Each scene shows the same named points in several views. A view is turned or mirrored, shifted and resized as a whole, has a little noise and may leave points out.
(in the rows, 100 means zero)

Scene 1
View 1
Q_118: 97	108	102	104	90	87	98	99	87	106	101	101	93	105	109	97	104	111	93	108	97	103	97	93	103
Q_731: 98	114	102	98	88	89	100	93	96	95	98	96	99	106	103	96	102	104	92	106	101	114	97	89	104
Q_243: 105	97	112	98	109	107	110	102	104	94	90	110	113	104	101	97	96	88	104	104	100	106	109	100	100
Q_378: 99	114	103	96	88	99	103	100	96	92	93	101	103	108	95	100	98	102	96	107	101	112	96	91	106
Q_390: 100	95	108	97	109	88	97	87	101	102	98	98	97	105	112	94	96	94	94	106	99	104	101	99	93
Q_195: 99	89	114	102	107	95	105	93	93	102	97	102	99	108	108	102	96	95	101	110	99	99	99	96	92
Q_420: 102	98	109	98	110	97	101	97	104	100	95	106	106	102	107	93	99	94	98	104	99	104	109	102	100
Q_74: 101	107	105	103	103	88	99	96	98	103	98	102	102	102	114	91	104	102	94	104	98	106	109	97	103
Q_944: 98	115	102	99	90	90	99	96	95	98	97	98	98	107	104	96	103	105	92	105	99	112	98	91	105
Q_919: 98	104	107	97	92	101	106	98	93	94	93	101	100	110	95	104	95	99	100	109	101	107	91	90	99
Q_664: 99	103	106	98	97	94	102	95	96	97	96	99	100	107	102	100	98	99	96	107	100	107	96	95	99
Q_445: 102	108	106	100	102	98	102	101	102	99	95	107	107	103	105	92	102	99	98	102	99	108	109	100	106
Q_607: 99	97	99	90	102	102	95	105	102	101	93	108	103	101	94	97	91	98	98	105	98	102	98	107	104
Q_155: 96	105	101	98	95	90	95	98	94	105	99	101	96	102	106	95	100	107	93	106	96	105	98	99	103
Q_811: 101	95	113	100	112	99	104	96	100	99	94	105	105	105	108	97	98	91	100	105	99	103	106	99	95
View 2
Q_195: 106	97	87	101	66	120	130	96	100	87	100	88	105	86	94	100	100	95	72	103	115	99	91	108	94
Q_919: 93	96	95	107	97	119	100	91	78	93	107	89	93	89	100	102	93	99	78	92	104	81	90	118	94
Q_607: 94	109	90	102	92	105	135	98	70	89	100	109	80	108	104	84	96	110	84	85	126	99	96	125	86
Q_390: 107	93	92	89	66	115	128	100	96	88	94	92	95	96	90	92	91	105	85	107	121	106	93	104	100
Q_664: 99	93	96	101	87	118	111	97	83	90	104	93	90	92	95	93	90	100	91	101	111	89	93	117	96
Q_243: 105	113	95	109	62	102	117	109	77	79	97	93	94	99	117	99	108	114	66	103	130	97	89	141	83
Q_155: 102	93	91	98	93	121	123	99	83	87	105	104	81	95	86	83	89	94	115	102	107	92	89	118	91
Q_118: 104	88	89	101	95	131	119	94	87	85	111	100	85	80	85	86	90	81	121	105	96	85	87	120	89
Q_445: 105	102	97	104	75	108	113	113	75	79	104	100	82	94	104	89	100	104	100	109	119	93	90	145	83
Q_420: 111	103	96	100	62	108	124	109	83	81	96	97	88	100	101	89	98	110	88	109	126	102	89	130	89
Q_378: 92	96	100	108	104	114	94	97	67	88	110	96	84	91	104	95	90	103	91	95	102	78	90	129	91
Q_811: 110	103	92	102	57	110	122	108	90	82	97	91	98	95	102	97	102	105	76	109	127	101	91	127	92
Q_944: 99	89	100	101	99	120	95	103	75	86	110	97	80	90	92	89	86	95	113	105	101	78	88	126	94
Q_731: 97	87	100	97	94	120	91	97	78	90	107	92	86	91	96	94	85	101	102	104	101	81	91	119	98
Q_74: 112	91	96	97	72	116	115	112	85	79	103	97	86	89	93	85	94	97	115	118	113	94	88	133	89
View 3
Q_445: 96	98	98	104	110	91	93	90	92	100	108	105	96	87	105	92	103	105	94	98	105	103	99	81	102
Q_243: 97	104	97	95	113	93	93	96	74	100	115	104	99	87	113	99	92	109	109	100	105	103	103	72	110
Q_195: 99	110	108	78	115	100	95	105	87	90	114	110	92	84	99	108	111	95	105	92	102	93	104	83	109
Q_74: 94	97	101	101	111	97	93	95	100	98	109	112	89	85	94	89	113	99	89	97	104	100	99	83	101
Q_944: 91	96	108	104	107	96	95	96	98	94	109	103	102	90	99	95	113	105	78	90	109	97	95	98	91
Q_607: 105	106	108	97	102	86	97	92	92	93	102	92	100	84	114	105	93	100	99	87	91	105	99	85	103
Q_664: 95	104	112	93	109	97	95	102	89	90	111	104	102	88	101	102	108	103	91	90	105	97	98	92	99
Q_390: 96	104	115	92	107	101	95	107	94	87	110	113	93	82	90	95	107	92	98	90	100	102	103	79	109
Q_118: 95	100	103	92	112	95	93	92	108	94	106	106	94	86	97	101	124	96	79	88	105	90	97	101	90
Q_919: 94	105	110	90	111	96	95	101	83	92	113	98	108	92	111	109	107	108	89	88	109	91	96	100	96
Q_378: 91	100	106	100	108	95	96	96	87	95	111	95	108	93	110	101	104	111	82	90	110	98	92	101	91
Q_155: 98	101	106	97	106	93	95	94	104	92	103	103	95	84	99	100	113	95	85	88	100	97	98	93	95
Q_811: 97	105	103	89	113	98	95	102	83	95	114	111	94	86	101	99	102	99	105	98	103	101	104	75	110
Q_731: 89	100	112	100	108	100	95	101	92	91	113	103	106	91	100	97	113	107	80	89	111	96	94	100	94
View 4
Q_811: 104	92	109	88	97	84	104	98	93	98	94	101	100	103	92	97	105	103	96	98	103	97	89	103	85
Q_919: 96	95	111	86	103	94	104	105	101	119	91	106	96	87	98	101	106	90	107	100	96	89	100	103	90
Q_445: 96	98	101	84	99	94	101	97	87	104	94	101	103	99	90	91	105	100	97	107	100	95	97	101	99
Q_607: 105	93	105	83	101	93	109	96	92	108	99	102	94	99	88	98	109	108	107	96	103	102	106	108	89
Q_118: 88	99	98	79	98	105	97	105	93	109	83	102	111	88	105	97	102	103	104	94	87	88	95	104	99
Q_420: 101	93	105	87	97	90	104	96	91	100	94	101	100	104	88	92	105	106	94	101	104	98	95	103	90
Q_195: 103	90	112	86	97	86	105	102	98	99	89	103	100	96	100	104	103	103	102	89	97	96	88	106	82
Q_74: 92	96	98	84	96	99	98	99	89	101	87	100	109	98	96	90	101	105	91	100	97	92	91	101	97
Q_664: 95	94	107	86	100	97	102	103	98	113	88	103	100	93	98	97	103	98	100	98	99	91	98	103	90
Q_390: 98	90	104	88	96	97	103	102	99	102	84	100	104	102	97	93	99	108	89	90	100	96	92	105	82
Q_155: 92	98	99	81	98	105	102	103	93	110	87	101	107	93	100	96	103	108	101	94	93	93	101	106	94
Q_944: 88	99	100	82	100	106	99	104	95	116	84	103	105	91	99	91	103	96	97	103	95	86	100	100	99
Q_243: 107	93	110	89	101	80	105	94	90	101	101	104	95	103	86	96	110	98	101	107	106	99	95	101	90
Q_378: 92	99	105	84	104	100	101	102	96	122	91	105	98	89	95	93	107	90	105	107	98	87	104	100	98
Q_731: 89	97	105	86	101	103	100	105	100	118	85	104	101	91	100	94	102	92	97	102	97	86	99	100	94
View 5
Q_731: 102	109	87	86	107	106	104	93	94	105	101	98	114	101	97	96	93	113	100	110	111	97	102	106	98
Q_243: 107	94	103	102	96	103	96	104	95	107	104	105	100	111	99	107	94	109	105	92	109	98	113	92	105
Q_118: 96	107	86	85	112	111	97	97	102	111	102	104	104	96	101	94	97	117	99	113	99	92	95	110	94
Q_195: 104	101	103	95	105	95	95	101	111	104	99	108	98	100	93	104	104	107	105	104	107	91	106	101	100
Q_664: 104	105	94	91	103	105	100	96	98	105	102	102	107	101	96	99	95	110	102	109	107	96	103	106	98
Q_378: 104	105	87	88	103	111	98	94	91	107	106	95	115	108	101	98	92	114	101	106	112	100	98	103	100
Q_919: 109	106	92	88	104	104	95	93	100	106	105	97	114	108	96	101	97	108	103	105	114	98	95	102	102
Q_420: 101	98	101	101	97	106	99	104	95	105	101	106	97	102	97	102	93	111	103	99	103	96	116	100	99
Q_155: 100	105	93	90	103	113	97	98	99	107	103	103	103	96	100	94	93	113	101	113	99	93	99	111	94
Q_390: 101	105	101	97	100	101	105	100	102	99	96	108	97	93	93	98	97	109	103	111	103	92	114	107	95
Q_607: 110	100	106	98	90	116	90	102	97	103	109	101	101	104	101	99	91	106	106	104	103	97	99	105	100
Q_74: 95	101	91	95	106	109	103	100	95	109	98	107	98	97	100	96	92	117	99	106	99	95	112	105	94
Q_944: 98	107	85	88	107	111	103	94	93	107	102	100	111	100	100	95	91	116	98	111	107	97	101	108	96
Q_445: 100	97	93	97	101	113	99	102	91	111	103	104	100	106	102	99	91	116	101	100	102	97	110	100	99
Q_811: 104	98	103	100	100	99	98	102	101	104	100	108	97	103	95	105	98	108	105	98	106	95	114	97	100
View 6
Q_607: 82	86	91	113	98	97	101	96	95	111	104	124	104	97	89	119	97	97	85	93	111	82	96	81	118
Q_74: 94	108	113	93	110	104	123	93	104	113	91	100	90	98	92	91	90	107	89	102	102	94	85	90	113
Q_118: 98	104	112	91	111	113	99	108	102	119	89	86	86	109	97	103	83	92	95	104	106	96	86	91	98
Q_811: 79	82	101	100	106	96	119	90	115	100	99	114	100	90	81	89	88	118	72	99	105	86	81	80	115
Q_944: 93	114	101	88	116	108	108	108	91	108	90	94	79	107	88	105	92	104	95	97	111	96	101	96	102
Q_195: 83	68	104	96	106	106	104	96	122	97	101	105	96	91	84	92	80	110	73	100	103	90	77	78	105
Q_664: 88	90	99	91	110	104	101	103	102	100	97	101	86	101	85	102	89	110	85	96	108	93	95	88	105
Q_155: 99	90	110	99	103	111	95	105	96	110	97	100	89	102	98	110	91	89	94	100	104	94	89	83	111
Q_378: 81	107	85	91	116	103	102	111	94	106	94	104	86	109	80	114	91	110	90	92	122	90	106	97	100
Q_243: 67	86	85	102	110	87	125	89	115	107	99	124	111	95	75	96	90	122	72	94	115	76	88	87	116
Q_420: 80	94	95	104	106	92	119	89	105	107	99	120	104	95	83	101	95	113	79	95	109	83	91	85	119
Q_445: 83	108	97	98	109	94	125	92	103	118	91	112	101	101	85	97	92	110	84	96	111	85	92	92	115
Q_919: 80	86	86	91	115	108	92	112	104	98	99	104	85	105	80	111	84	113	82	93	120	89	101	89	94
Q_731: 88	106	96	86	117	108	103	110	95	98	92	96	78	107	83	103	90	113	92	94	112	95	103	95	100
Q_390: 94	85	116	96	104	107	111	89	105	92	99	105	88	86	89	87	94	109	82	99	94	95	86	78	119

In a view up to two points have been moved. Name them for each view, in the order of its rows, or write -.
view 1: Q_731
view 2: Q_390
view 3: -
view 4: Q_607
view 5: -
view 6: Q_155, Q_420
